A landscape with many valleys, sampled at points; each row gives a point and its height.
From any point a ball rolls to the lowest of the 2 points nearest to it. It stops when none of these is lower. Distance is the straight distance between rows; heights are no part of it.
J_812 (h 604): [119 142 115 140  92 136 168 130 183 136 117 131 133  93 169 138 136 148
 105 166 154 126 113 141 170 147  95 139 115 116 141 131 106 143 157  85
 121  44 167 188 162 133  90 155 103]
J_591 (h 330): [125 109 143 148 163  98 107 113 140  84  97 175 165 153 120  99 130 195
  75 108 134 149 147 142 100 152 146 127 145 142 141 170 160  96 143 135
 179 165 100  40 128 112 129 138 111]
J_115 (h 479): [121 113 127 171 118  93 137 130 157 142 196 111  73  97  94 169 130  77
 109 149  70 109 150 161 166 113 149 123 163 155 165 148 116  97 185 135
  96 151 135 138 189 121 131 156 151]
J_782 (h 662): [104 196 172  63 145  79 107 129 112 101 142  97 168 175 116 108 116 137
 148 100  99  91 150 131  97 119 176 110 144 117 127 110 108 116  45 142
  76 153 102 118 117 195 119  36 119]
J_194 (h 520): [ 91 125 141  91 144 204 142 103 120 150 101 176 179 113 147 124 111 135
 113 144 190 151  95 112 136 136 132 127 104  82  30 106  93 162  54 142
 156  90 130 144  73 158 121 101 107]
J_605 (h 483): [120  75 183  73 197 131 177 129 187 127 130 120 128 119 128 148 100 108
 121 116 132 184 114 120 126 104 152 108 116 109 107 123 128 104 120 128
 109 162 112 143  92 122 112 151 153]
J_707 (h 665): [124 118 105 130 110 205 132 100 119 123  83 160 156  94 165  97 145 104
 107 140 174 180 113 127 120 135 111 142  95 114 112 141 117 170 107 108
 177 100 140 118 115 133 117 148 106]
J_840 (h 595): [ 78 183  97 110  95 150 131 163 119 181 103 126 132 170 134  83 135  86
 162 139  85  52 110 143  74 132 139 136 175 129 149 149 140 158  98 108
  99 116 152 169 173 179 129 108 112]
J_939 (h 476): [124 121 139 128 122 163 146 105 151 140 146 164 164 129 133 160 143 156
 110 155 176 104 120 119 143 164 126 149 148  84  87 105  91 146 115 131
 133  95 135 147 132 157 113 131  86]
J_615 (h 729): [132 111 115 182  79 101 105 119 145 137 181 125 111  72 126 109 139  92
 104 103 109 157 180 147 180 123 115 162 115 160 145 183 137 158 183 159
 176  69 143 106 169  80 147 128 133]
J_836 (h 478): [118 140  80 183 101 178 100 103 103 148 131 144 106 128 145 107 147  58
 121 141 156  97 132 142  94 141 153 160 170 130 168 141 153 153 134  86
 151 152 151 107 189 145 124 149  97]
J_278 (h 532): [139 169  89 158  88 128  89 142  63 170 167 105 115 157 106 120 114  79
 165 129  94  98 121 139  92 115 142 139 138 138 126 141 130 156 116 136
 172 114 161 149 113 155 137 107 113]
J_913 (h 572): [152 100 132 146 136 149 131  95  89 137 139 150 129  94  97 144 124  70
 143 109 145 171 142 164 138  93 144 115  87 121  90 161 112 136 105 154
 187 109 123 110  99 136 140 115 116]
J_750 (h 323): [149 129 108  87 132 120 144 148  93 115 190 102  83 173 103 158 119  79
 210 139  99 107 114 141  95  93 170 115 147 134 175  91 127 102 115 110
  80 199 134 173 114 115 120 126 151]
J_786 (h 275): [138 189 163 136 108  76  66 147  87 110 121 102 160 138 117 133 136 187
 132 115 116  86 158  97 131 146 104 123 155 146  98 118 106 135  82 152
 106 131  89 102 140 157 145  67 131]
J_714 (h 592): [ 75 139 125  77 137 209 128 121 138 159  97 118 117 100 162  94 109  56
 134 121 120 112 116 113  80 132 180 122 151 109 100 146 141 157  52 113
  79 155 128 160 146 168 125 115 138]
J_874 (h 765): [131 132  75 215 101 123 113 127 115 113 136 137  87 129 145 106 157 105
  93 120 131 105 152 147 141 135 128 164 157 164 211 153 167 113 212  93
 153 165 145  82 199 103 138 171 123]
J_150 (h 109): [102 152  96 148  99 171 127 125 155 119  98 158 133 159 179 117 167 155
  94 167 177  99 119 130 110 160 118 152 155 107 173 133 132 137 141  70
 139 117 158 137 178 143  95 153  77]
J_34 (h 747): [142 119 141 149 129 132 157 115 171 167 155 107 106  79 138 150 112  84
 137 147 110 133 119 151 186 110 118 115 100 148 124 142  95 138 160 128
 107  79 154 195 154 124 120 155 135]
J_517 (h 474): [148 151  86 136 116 130 161 152 127 147 136 110 104 130 134 111 103 119
 138 158 132 125 124 174 163 114 114 114  54 130 164 140 137 107 184 126
 129  68 164 168 110 121 109 116 103]
J_250 (h 302): [104 104 164  52 183 171 139 118 134 117 118 135 144 170 142 126  96 129
 148 118 144 161  98 105  68 102 186 104 120  92 111  91 140 113  74 118
 133 188 118 103  74 145 126 101 115]
J_29 (h 684): [125 152 182  55 157  81 143 142 147 111 142 115 156 172 119 139 110 171
 160 123 130  90 127 108 107 117 172 101 140 101 118  77  92 113  93 149
  81 161 101 123  92 173 120  58 109]
J_46 (h 354): [136  81 117 111 168 166 158  89 119 105 114 138 112 170 115 100 112  90
 123 117 159 163 114 144  80  72 192 118 137 127 169 141 183  81 117 109
 160 231 117  55 119 112 135 128 129]
J_60 (h 420): [112 164  78 169  91 124 124 124  85 149 139 152 126 126 117 101 129  94
  85 127 147 111 154 191 133 128 170 145 122 138 153 196 149 122 146 149
 195 123 136  68 150 168 102  92  78]
J_299 (h 782): [138 102 116 187 124 129 108 120 154 102 155 141  93 121 133 153 162 134
 106 129 108  83 144 122 130 152 120 149 184 143 178 151 143 122 166 109
 122 177 115  97 187 105 135 189 125]
J_292 (h 515): [147 107 187 159 122  90  95 105 125 109 202 136 113 141  72 204 149 153
 148 129  86  75 144 120 168 144 137 140 180 122  92 122  90 127 127 159
  77 168 117 113 165 142 136 140 131]
J_618 (h 362): [122 113 104 118 149 177 125 108  66 126 112  96 108 117 116 107 110  49
 157  94 136 157 110 138  86  82 180 118 102 132 129 141 163 123  72 128
 151 184 123 111 100 142 127  95 131]
J_948 (h 827): [138 179 156 101 119  85  83 162 123 111  82  68 145  84 131  96 120 147
 129  87  80 144 155  90 140 140  80 110 121 163  91 133 126 135  93 153
  82 106  98 137 136 143 127 109 188]
J_568 (h 811): [121 179 144 100 106  65 104 181 143 132 114  90 131  99 122 118 116 157
 113 106  66 129 165 128 160 158  84 113 111 157 111 164 122 126 148 178
  85  75 119 145 149 145 117 103 157]
J_281 (h 652): [160 113 107 152 151  80 153 142 126  98 144 129 113 147 105 173 120 194
 133 159 121 115 127 136 173 145 105 130 102 134 146  82 126 102 208 126
 118 109 123 144  84  76 137 144 129]
J_573 (h 675): [155  66 139 109 182 145 142 128 137  87 128 143 105 184 130 133 133 152
 135 129 145 161  98 111  85 116 118 126 134 136 155  93 154  95 142 109
 152 192 128 101  91  79 140 155 142]
J_863 (h 843): [102 178 163  85 131  94  76 139 125 109  74  83 164  98 144  80 136 125
 116  67  78 140 139  83  91 156 113 105 145 143 120 145 144 127  62 117
  51 153  83 127 153 162 132  84 183]
J_969 (h 584): [ 85 112 137  71 147 224 127 112 170 138  86 158 148 115 180 101 131 117
  86 158 179 151 109  98  83 159 144 131 152  96  74 128 128 141  74 108
 124 127 138 128 127 133  96 147 113]
J_141 (h 525): [101 143 129 164 105 113 137 140 179 155 143 118  91  93 142 137 138  93
  94 133  81  93 143 143 154 133 121 134 174 157 171 170 133 115 171 126
  85 124 139 155 205 143 127 166 141]
J_346 (h 655): [149  89 155  96 165 158 132 133 113 103 100 137 125 157 144 137 136 187
 139 141 165 146  81  70  95 131  71 115 125 124 105  40 141 111 119 112
 134 173 126 114  79  71 170 140 165]
J_702 (h 388): [153 163 138 161  89  75  58 125  61 139 199  93 132 136  78 154 109 122
 168 108  73 109 171 108 141  96 135 142 153 150  93 116  98 155 122 169
 162 100 144 125 122 126 176  97 143]
J_72 (h 293): [123 111 146 150 135  78 119 109 135 120 150 166 172 113 105 145 154 170
  92 123 140 138 156 141 161 145 124 145 129 114  79 163 115 134 133 169
 166  93 106  82 131 138 110 128 102]
J_876 (h 710): [141  70 159 134 161 139 156 105 140 123 123 156 134  88 123 157 131 130
 130 111 139 181 113 115 150 123  82 130 113 117  81  99 113 135 133 136
 134 115 116 144  93  84 155 176 167]
J_827 (h 300): [164 141 103 141 124 100  61 149  48  89 115  74 118 129 111 106 127 134
 176  83  99 156 129  93 106 113  88 118 102 169 140  99 156 117 112 139
 148 153  97 101 108  93 168 118 175]
J_772 (h 749): [136 154  90 176  91 111  94 142 106 134 146 115  93 103 121 100 136 101
 122  98 111 129 162 146 127 131 123 138 129 157 168 169 167 132 172 130
 166 127 132  85 164  99 139 147 125]
J_614 (h 812): [151 187  89 133  76  79  70 209  98 110 110  94 102 153 128 110 128 188
 152 134  90  86 156 105 131 158  79 140 124 161 183 101 168 143 188 140
 109 111 110 126 128  96 154 125 147]
J_908 (h 308): [110 123  98 182  70 118 145  90 134 108 126 167 152 104 129 101 150 117
  66 169 181 138 161 164 144 133 144 167 115 119 165 179 131 121 168 109
 204  92 165  80 173 135  87 142  62]
J_708 (h 608): [ 97 165 121 105 110 155 103 123 112 183 100 100 123 102 127  80 112  32
 144 101  84 121 112 133  81 115 169 121 163 142  90 183 148 169  62 139
  97 132 143 155 152 186 127  96 142]
J_815 (h 834): [143 145 107 185  90 133  73 124  96 142 170 130  89 156 111 144 152 133
 162 138 105  72 126 103 113 151 102 159 181 145 162 109 125 157 152 106
 136 134 134 137 163 114 156 159 120]
J_585 (h 674): [171  93  78 169 147 115 158 121 103 104 158 130  96 124 109 158 112 136
 157 159 140 153 131 163 176  95 102 146  63 132 169  87 126 116 212 105
 162  92 129 145  81  45 155 150 124]
J_570 (h 787): [145 142 104 115 115  92 142 181 149 124 108  85 112 106 124 142 102 182
 138 139 105 120 128 116 191 148  68 114  67 142 135  92 119 137 196 137
  86  60 119 173  94  97 144 118 155]
J_163 (h 847): [152 106 108 181 117 162  72 121 107  95 147 150 110 133 138 148 172 154
 145 119 152 114 133  98 123 154  92 148 153 134 143  96 128 134 138 113
 167 139 116 110 119  96 156 161 114]
J_742 (h 706): [124 126 197  87 185 102 122 114 114 111 123 132 183 144 109 132 103 164
 130 110 153 144 139  94 116 116 146 103 133 100  74  84  92 121  77 144
 110 153  98 106  78 152 142  82 136]
J_754 (h 638): [116  64 156  99 176 177 144 102 169 103  70 174 147 135 146  98 106 115
  78 127 155 184 111 119  84 133 154 130 146 132 119 157 171 107 120 107
 173 173 124  72 129 104 111 151 148]
J_743 (h 424): [ 99  88 176 113 139 122 166  87 176 135 133 202 195 138 114 151 124 181
  81 169 180 122 111 144 150 173 135 152 152  89  66 135 101 137 119 138
 142  87 143 118 133 151  89 133  88]
J_125 (h 429): [155 104 107 165 114 103 148 121 109 144 194  96  66 100  88 147 105  43
 156 131  78 141 133 170 147  75 138 116 133 168 164 143 134 104 166 132
 128 144 141 135 150 106 136 158 162]
J_976 (h 469): [163 132 159 155 126  80  84 103  72 104 218 139 106 178  47 181 135 137
 174 124  96  87 149 153 141 113 167 126 180 144 102 108 103 122  94 157
 113 172 117 103 118 135 139  95 117]
J_838 (h 202): [110 141 108 135 112 142 111 146 145 114  87 169 149 170 165 108 171 187
  96 131 144  82 133 118 103 192 126 137 180 115 149 143 149 142 125 101
 128 151 112  98 163 135 110 149  91]
J_799 (h 555): [151 102 167 139 141  56 124 130 159  84 194 127  93 147  74 191 149 150
 142 122  72  95 144 134 153 132 140 116 170 152 133 103 105  97 140 150
  58 184  99 117 137 117 136 154 155]
J_246 (h 618): [ 95 197  95  99  98 131 117 173  88 163  92 114 157 169 142  85 127 134
 147 129 119  82 117 144  92 147 144 126 126 121 140 151 136 142  83 141
 132 111 130 146 133 185 110  70 105]
J_733 (h 398): [139  92  99 167 139 190 125  81  88 125 114 128 107  92 115 103 122  34
 121 104 143 159 128 142 108  92 166 127 127 143 130 168 167 129 106 117
 169 180 129  86 134 132 146 138 143]
J_472 (h 371): [132 106 125  98 144 152 209 100 157 153 125 152 154 125 136 146 108 119
 125 156 180 150  85 152 156 110 112 140  70 101 111  96  99 129 155 109
 140  89 180 184  87 129 109 139 102]
J_437 (h 818): [104 114 134 137 143 142 137 109 164 134 134 156 129 134 123 141 153 106
  90 135 132  77 149 141 113 155 178 134 200 111 148 173 149 117 128 124
  91 180 114 100 184 158 113 143  99]
J_758 (h 587): [160 121 144 119 134  95 123 142 114  87 170 100  99 141  85 187 126 139
 173 137  95  90 126 116 142 120 106 119 153 154 132  62 103 106 131 131
  68 176 103 158 116 108 143 136 170]
J_804 (h 345): [160 152 104 144  99  80  62 143  60 124 164  77 107 117  90 122 104  96
 188  93  74 143 150 133 114  86 125 125 116 162 122 123 136 131 130 159
 167 117 130 123 103  96 165 107 162]
J_94 (h 791): [112 161 127 144  80 105 119 153 162 170 124 110 138  88 152 104 131 151
 123 124  95 124 153 120 180 164  95 127 115 135 105 181 124 161 139 152
 128  50 129 143 165 143 109 142 129]
J_80 (h 551): [115 134 141  73 141 137 174 154 163 149 134 137 151 175 148 161 133 179
 145 157 150  79 104 124 129 138 128 129 127  88 144  74 110 114 140 120
 102 132 140 171 101 146 109 109  97]
J_685 (h 253): [118 137 134  85 141 141 166 163 153 136 146  86  87 136 127 163 122  77
 191 129  85  97 115 130 122 107 129 112 129 143 162 105 118 101 124 118
  65 145 141 202 120 129 126 141 148]
J_631 (h 512): [152 111 165 146 150  64  99 103  92  98 198 126 105 111  43 165 124  91
 161  93  97 178 169 160 151  78 143 116 116 128  96 126 106 103 109 156
 117 156  95  94 112 110 149 118 166]
J_436 (h 800): [153 161 109 132 100 119 111 184  99 128 101  90 127 142 140 132 134 199
 151 138 123  96 129  96 145 149  63 127  89 132 149  79 146 139 174 122
 118  96 118 153  88 101 156 125 152]
J_353 (h 688): [142 130  90 158  85 168 126  96 107 157 102 130 130  71 166  71 138  60
 119 129 151 170 130 146 138 114 124 138  88 151 130 191 135 177 123 125
 181  87 159 111 160 127 130 144 121]
J_272 (h 833): [100 121 132 126 148 147 104 115 139 123  94 142 121 116 132 110 141 105
 102  93 117 112 129 123  81 154 170 137 181 133 131 157 164 133  98 108
  94 194 101  97 156 146 128 126 136]
J_43 (h 566): [ 87 168 115 126 108 129 133 164 164 156 111 114 115 126 141 108 146 108
 141 138  80  66 117 142 105 162 116 133 175 142 170 153 143 132 134 103
  68 121 137 170 183 154 136 146 143]
J_108 (h 708): [143 136  93 144  80 115 119 129 134 166 122 123 116  62 153  69 122  95
 114 107 117 191 161 148 168 131 107 126  72 167 129 201 135 158 159 162
 166  50 154 122 155 104 133 129 125]
J_244 (h 636): [155 114 150 104 162 141 153 139 121 117 117 135 145 132 129 181 128 186
 145 133 169 115  92  60 135 126  74 127 145 116  74  26  98 142 126 127
  96 150 138 146  84  76 173 129 174]
J_684 (h 188): [140 155 143 101 136 121  93 139  73  93 135  90 134 159 118 132 118 113
 195 110 119 125 119 108  83 108 150 112 130 126 134  79 121 109  55 143
  97 181 105 141  90 147 146  71 140]
J_751 (h 276): [131 138 114 123 150 101 119 158 134  90  95 145 142 170 143  94 155 192
  98 117 126 107 132 133  95 166 139 129 137 138 178 157 161 102 166 122
 137 164 111  73 126 123 119 133 118]
J_975 (h 191): [130 146 171 132 145  67  99 151 128 103 112 118 150 125 115 126 138 210
  93 105 117 120 169  88 143 152 102 120 148 141 110 121 122 112 127 156
 101 129  83  95 122 127 144 112 153]
J_70 (h 221): [ 96 140 107 168  77 134 164 102 162 118 113 159 151 125 154 122 155 146
  59 179 189 104 130 165 129 139 146 151 141 110 178 152 128 113 165  87
 156  93 178 123 196 166  64 145  57]
J_557 (h 380): [151 122  95 146 127 103 150 149 105 133 195  94  65 153  97 154 118  57
 168 154  96  99 130 174 130  75 159 113 144 150 198 118 140  74 176 109
 101 184 152 145 144 109 124 126 143]
J_273 (h 642): [114 133 115  98 136 183 135 129 104 122  37 137 173 122 188  66 139 153
  97 122 167 197  79 105 108 135 108 115  65 111 103 150 135 149  75 123
 179 106 129 105  85 128 115 111 134]
J_360 (h 540): [142 159  96 176  78 148 114 146 140 173 139 115  90 125 171 116 132 109
 148 158 144 113 120 147 133 111 107 141 114 145 163 118 128 168 159  81
 151  51 194 200 167 125 125 146 104]
J_515 (h 256): [143 149 132  72 160  98 116 105  79  96 148  64 142 148 105 114  98  80
 178  87 106 175 118 127  84  61 167  80  78 119 132 106 130  91  48 123
  98 181  91 122  81 148 131  59 144]
J_879 (h 664): [121  86 148 113 147 151 173  96 180 112  63 176 167 104 149  92 118 127
  75 139 165 198 114 145 125 128 111 134 103 129 139 159 146 112 160 119
 188 117 134 104 121 113  99 162 125]
J_458 (h 695): [148  61 142 146 178 127 156 108 169  92 157 169  91 167 118 167 129 150
 114 163 145 130 107 142 121 128 132 131 156 141 171  94 135  99 189  91
 126 187 130 101 125  80 131 187 128]
J_291 (h 721): [124  90 160 163 111 154 157  80 182 157 148 146 120  52 119 151 128  83
 103 135 129 164 145 138 188 122 129 133 115 116  92 156  92 153 128 142
 135  86 138 154 165 137 120 173 134]
J_501 (h 745): [118  96 140 146 145 130 191 116 199 121 157 134 117 136 134 176 128 126
  86 173 151 115 122 158 161 115 138 134 139 116 165 115 114  97 184  98
 123 127 156 164 147 134  91 160 109]
J_54 (h 365): [127 114 143  81 161  83 187 149 166 141 123 108 148 119 128 150 101 157
 125 121 122 141 121 121 169 129 121 110  84 118 101 118  95 111 158 145
  90 100 129 177  84 137 105 122 141]
J_656 (h 598): [141 136  91 141 111 163 112 154 128 129  85 117 110 107 173  96 160 141
 121 117 131 152 111 102 126 149  78 133 106 141 160 140 151 153 141 101
 141 119 128 133 136 108 128 170 139]
J_447 (h 544): [146 108 162 152 150 118  98  99  78 128 158 139 120  92  76 145 120  92
 161  91 109 174 156 138 137  95 131 113  98 118  69 128  99 132  77 151
 146 137  98 113  92 133 156 108 157]
J_373 (h 621): [123 142 112  96 114 170 116 152 107 133  62 109 146 103 183  93 145 156
 126 118 133 155 113  79 129 147  73 104  86 128 104 140 139 159  96 129
 132  96 120 138 107 128 120 137 158]
J_103 (h 358): [123 106 168 137 163 109 121  98 118 115 106 182 176 127 103 116 125 157
  89 106 146 161 143 149 122 133 148 126 121 118  98 160 127 120 107 145
 183 128  97  75  97 144 123 107 111]
J_11 (h 571): [134 126 101 183  96 145 116 130 160 136 128 125 103  85 173 123 148 122
 124 140 134 141 127 124 158 138  88 146 119 150 160 140 127 170 162  91
 151  62 164 152 176  98 124 169 119]
J_700 (h 317): [132 116 140  89 174 153 151 106  97 130 139 103 135 128  95 124  98  70
 174 107 145 191 110 149 104  68 166  98  73 104  99 126 127 118  63 135
 132 157 118 144  65 142 122  83 134]
J_658 (h 570): [102 159 131 105  96 124 171 159 194 163 111 126 154 158 162 139 138 185
 106 154 139  68 118 137 165 164 109 138 122  89 134 130 114 130 152 120
  90  59 148 203 160 163  85 125  85]
J_964 (h 250): [168 156 144 131 131  94  78 146  60  74 127  88 137 159 118 134 134 160
 165 110 128 133 136  86 100 118  97 103 133 157 138  66 124 104  90 131
 100 183  98 110  93 112 172  82 155]
J_196 (h 583): [124 173 125 109 106 177 110 126  91 199 111  91 126 125 133 105  89  60
 162 134  94 126 103 137  98 106 158 112 125 136  84 153 103 169  54 151
 133  93 156 184 115 186 119  91 120]
J_753 (h 687): [149  78 148 128 155 114 166  93 157 102  88 184 151 104 120 131 128 141
  97 130 148 196 119 150 141 131 102 148  92 118 112 128 121 120 166 130
 185  98 117 102 107  82 145 165 148]
J_604 (h 857): [156 109 139 152 122 164  75 133  91  91 110 158 122 139 143 149 170 194
 133 117 156 118 119  59 112 164  72 138 177 123 111  73 123 149 116 126
 132 172 102  85 122  78 178 160 147]
J_61 (h 769): [137 118 128 126 132 118 169 146 177 152 110  87  90  73 161 139 113 136
 121 134  97 150 114 137 187 127  76 109  77 151 138 136 120 142 160 130
  93  65 124 192 119  91 117 156 157]
J_535 (h 162): [112 118 146  51 149 185 181 145 151 140 150 102  88 161 151 157 118 106
 187 139 128 104  88 106  92 103 158 108 149  89 140  59 122 118  97 103
  58 163 141 205 112 128 137 131 141]
J_323 (h 395): [124 165 119 146  85 166  70 159 102 125  94 132 149 125 164 121 160 172
 136 125 129  98 135  44 134 186  65 139 171 127  96 112 117 182  96 119
 124 118 109 123 160 129 147 147 153]
J_880 (h 264): [122 123 120 123 173  98 103  96  97  76 100  98 131 129 110  74 115 116
 110  60 103 185 127 125  71  82 160 109 108 151 150 162 189  73  90 119
 119 209  76  70 120 109 144  94 155]
J_538 (h 558): [153 169  90 137  77 143 120 147  83 198 126  84 111 122 145  86 108  67
 145 136  92 136 105 150 102  89 136 115 108 164 116 163 130 159 120 137
 146  78 183 157 122 161 133 112 120]
J_427 (h 846): [103 148 140 112 132 133  75 140 105 103  80 110 145 131 132  96 139 138
 142  90 106 129 115  85  82 160 125 130 160 131 123 121 144 136  63 126
  88 177  86 109 132 145 148 109 164]
J_493 (h 426): [115 124 185  50 179  77 185 155 177 123 135  87 128 127 124 144 100 137
 148 113  95 147 124 107 131  98 150 100 106 115 113  98  94  95 111 148
  54 148 105 165  94 136 113 115 159]
J_481 (h 510): [159 165  75 165  79 115 114 151 118 173 168  94  86 145 128 129 104 113
 156 166 112 113 132 158 153  95 115 121  97 154 168 111 137 143 198 111
 155  51 196 184 130 110 131 122 102]
J_130 (h 731): [137  88 138 142 127 116 165  93 146 154 134 159 144  74 128 175 134 134
 126 125 155 159 124 114 192 132  88 157  95 102  67  95  81 164 146 138
 140  50 129 156 110  95 172 166 150]
J_390 (h 299): [127 111 133 100 165  77 206 120 156 162 145 155 179 138 110 175  88 157
 128 139 153 127 113 153 180 131 139 133  80  93  87 104  88 123 168 149
 124  82 167 158  89 130 116 121 108]
J_385 (h 553): [ 84 129 139  72 156 227 116 110 132 148 116 152 143 134 159 130 127 133
 134 152 178 116 105  90  90 150 144 119 139  80  52  83 111 136  52 128
  98 139 131 145  95 150 130 106 121]
J_217 (h 697): [160  98 100 160 157 138 187 107 117 131 160 129  86 127 103 166 111  83
 148 167 155 151 121 180 169  65 127 124  93 127 176 113 121  88 187  95
 140 136 163 148 115  94 117 150 125]
J_420 (h 518): [134 123 146 117 133 119 182 123 150 154 153 150 158 173 118 192 122 197
 135 165 161  64  98 108 160 146 125 141 147  86  81  69  80 131 134 130
  94 120 155 163 123 137 133 116  96]
J_470 (h 494): [121 185  85 122  72 107 124 169 120 164 131 116 126 137 123  95 113 132
 112 126 113  98 154 184 142 133 136 134  96 143 143 193 143 130 159 160
 142  60 159 127 147 174  98  85  87]
J_249 (h 457): [120 172  80 156  72 126 102 139  88 162 130 147 139 130 128  83 124 116
 123 122 135 125 142 156 135 130 144 136  96 142 126 179 126 161 118 168
 202  70 139 102 124 161 108  92  84]
J_18 (h 614): [182 121 130 129 142 120 146 143  95 116 168 123 112 147  98 207 114 168
 180 150 146  97 101  99 158 120  94 132 141 121 110  24  87 128 140 122
  90 164 128 151  87  79 167 145 163]
J_364 (h 482): [103 130 148 115 117 186 126 108 128 159 107 144 159  95 152 128 129 140
 117 133 148 134 118  94 147 152 104 136 129  93  46 130  89 166  79 126
 124  77 134 165 129 159 117 141 127]
J_990 (h 434): [121 157  98 148  90 197  93 143  83 135 112 152 146 136 165 125 150 165
 140 143 179 106 104  69 124 157  72 135 137 103  80  91 102 181  87 131
 165  87 121 130 127 133 140 134 115]
J_168 (h 372): [127 138  76 170  99 114 138 126 115 108 141 161 130 136 115 105 139 127
  76 145 155 139 170 189 144 123 159 154 104 141 181 183 168  89 208 135
 182 131 149  63 154 120 111 116  79]
J_215 (h 366): [114  79 150 142 119  95 137  92 166 107 115 209 186 124 119 139 148 193
  71 153 161 138 130 135 154 180 104 166 149  94  84 134 106 145 153 133
 178  83 119  98 141 115 108 159  99]
J_419 (h 475): [156  82 139 158 151 101 135 113 108 105 208 123  86 111  59 184 127  54
 157 113 104 160 147 165 145  83 171  99 131 151 131 134 113  95 131 137
 113 199 116 115 129 103 131 149 164]
J_300 (h 771): [120 117 113 169  61 108 102 127 157 133 142 140 165  85 156 103 151 170
 115 123 146 130 163 101 194 172  73 163 120 126 108 163 103 196 133 139
 176  32 131 120 162 106 132 142 130]
J_805 (h 526): [103  95 158  74 162 173 179 112 191 152 104 109 111  91 152 116 115  68
 106 120 130 171 114 121 120 118 162 110 126 121 134 147 136 119  98 122
  92 166 137 151 125 139 110 151 154]
J_777 (h 561): [ 78 111 157  48 163 158 157 119 175 139  80 105 130 109 164  88 112  77
 119 102 117 146 119 109  82 112 203 101 138  99 136 159 159 128  68 128
  77 175 109 119 136 166 108 114 138]
J_883 (h 720): [132  75 122 171 157 110 168 122 185 103 157 145  88 118 127 178 130 146
  84 185 133 132 126 159 164 128 114 130 130 148 185 104 131 102 214  78
 123 121 120 142 134  76 120 182 122]
J_626 (h 315): [158  98  96 152 157 137 109 111  91  80 116 117 106 149 101 104 140 110
 127  88 129 139 123 133  76  99 162 125 137 150 170 143 186  87 123 110
 143 228 101  70 122 103 145 122 131]
J_962 (h 344): [114 188 141 127  75 123  94 166 110 142 106 131 161 157 139 122 152 186
 134 128 115  49 136  92 137 179 105 141 181 126  99 130 114 165  85 145
 110 101 113 137 167 163 130 111 120]
J_274 (h 823): [160 157  92 150  84  91  68 169  90 122 163 102  84 157 111 148 130 137
 171 131  67  72 146 115 112 142 109 146 163 164 170 106 148 132 182 134
 119 129 131 132 147  92 174 141 145]
J_694 (h 204): [120 106 134 143 133  93 174 113 158 135 133 151 169 109 118 156 136 141
  91 129 139 134 141 163 168 133 130 146  94 107 104 157 118 112 160 157
 144  82 137 136 116 142 106 121  96]
J_866 (h 430): [141 156 140 158 109  76  47 107  70 120 196 120 120 126  62 147 119 102
 161 100  71 102 160 126 111 120 159 135 185 156  94 140 122 140  85 172
 141 146 116  93 137 157 156 107 138]
J_520 (h 533): [119 178  98 120  88  91 153 167 139 158 128 124 158 164 127 131 118 189
 117 152 135  69 143 168 172 159 123 132  88 114 126 149 133 115 172 164
 109  40 148 165 134 163  88  86  78]
J_989 (h 243): [ 92 106 146  33 177 182 158 123 157 118 125 110 112 159 154 127 127 110
 162 125 125 126 100  87  60  93 178  95 140  75 133  74 144 116  78 133
  87 188 133 143 107 137 126 131 124]
J_695 (h 752): [124  90 146 164  91 110 125 101 142 139 143 164 164  80 124 156 147 164
 105 121 154 138 154 101 205 155  83 181 132  95  58 133  80 180 141 150
 160  52 110 122 148  98 148 156 135]
J_776 (h 579): [100 144 118  78 134 136 155 183 168 138  74 116 143 170 169 121 139 172
 133 139 129  95 114 116 108 154 122 124 123 106 172 122 149 118 138 122
  95 129 126 169 116 135 107 129 118]
J_867 (h 640): [ 82 204 146  93 135 107  98 147  81 134 102 116 175 163 140  96 119 167
 121 122 122  95 123 131  90 135 170 108 124 124 128 144 118 139  46 149
 113 132  88 110 107 195 102  19 102]
J_311 (h 691): [111  92 154 129 136 150 157  97 192 140  98 155 149  78 139 117 131  95
  70 130 146 171 142 144 151 131 136 124 130 119 121 189 126 131 128 130
 148 120 128 112 144 144  96 160 124]
J_749 (h 799): [135 124 116 167 125 129 128 131 148 134 161 144 108 132 102 148 155 127
 121 129 125  96 142 139 132 150 138 129 147 118 141 147 119 110 151 135
 129 141 130 121 141 141 123 151 114]
J_942 (h 630): [131 118 119 104 156  86 162 175 161 108 117 111 102 163 116 140 107 176
 108 144 113 121 138 151 156 144 120 112 100 142 182 116 147  89 215 142
  98 115 115 139  92  95 113 122 128]
J_668 (h 612): [ 96  79 174  80 176 195 129 100 197 112  80 187 150 127 166 109 122 143
  96 148 171 173  94  96  90 165 117 124 161 112  77 109 141 129 101 111
 150 137 120 105 127 102 107 162 144]
J_953 (h 187): [143 108 154 155 166  87  67 101 112  77 118 105 124  94 111 106 138 126
 109  60  98 179 147 104  90 122 120 113 139 142 116 143 158 103  84 128
 111 192  65  74 127 118 169 136 175]
J_681 (h 352): [127  71 176  90 197 158 136  88 136  97 124 168 132 184 100 116  99 110
 134 124 168 182 101 127  67  80 195 108 126 107 117 106 156  98  91 113
 169 211 121  59  93 116 134 122 124]
J_660 (h 428): [141 135 106  91 140 156 198 125 130 176 110 107 132 112 151 111  96  94
 147 144 160 162 102 174 145  89 126 112  44 120 140 139 122 121 140 131
 144  85 173 186  94 141  90  97  96]
J_363 (h 439): [132 130  96 172 119 207 141  99  88 137 110 125  94 109 156  95 150  38
 112 144 180 151 123 144 118  86 149 151 124 148 179 152 159 124 143  84
 160 162 165 108 162 133 135 160 121]
J_534 (h 507): [116 165  76 185  84 147  92 124  60 174 142 141 106 169 124 101 131  73
 141 150 119  73 117 143  67 131 157 159 179 132 149 148 145 167 124 119
 179 143 156 120 158 166 137 111  86]
J_443 (h 607): [119 110 134  63 170 102 178 169 181 117 101 127 122 185 151 123 106 180
 128 145 124 125 102 141 110 128 139 115 109 126 191 108 158  84 193 119
 131 142 128 134 101 115  98 128 102]
J_677 (h 82): [133 120 190 148 166  55  64 108 124  79 117 129 142 130 106 111 146 179
  82  77 109 149 173 101 118 147 110 109 167 140 103 133 128  90 108 132
 108 172  65  51 122 115 147 129 154]

Call two points neighbours if one is among the 2 nearest of the other. Go from one point of each pair to the other, from neighbour to neighbour, staying as low as possible. Name the highest point that can't be avoided.
J_694 and J_677: J_364
J_150 and J_694: J_103
J_677 and J_535: J_46

For each start below, name the point where the ball stops.
J_274: J_879
J_812: J_150
J_708: J_684
J_346: J_684
J_585: J_694
J_948: J_879
J_668: J_694
J_782: J_535
J_447: J_535
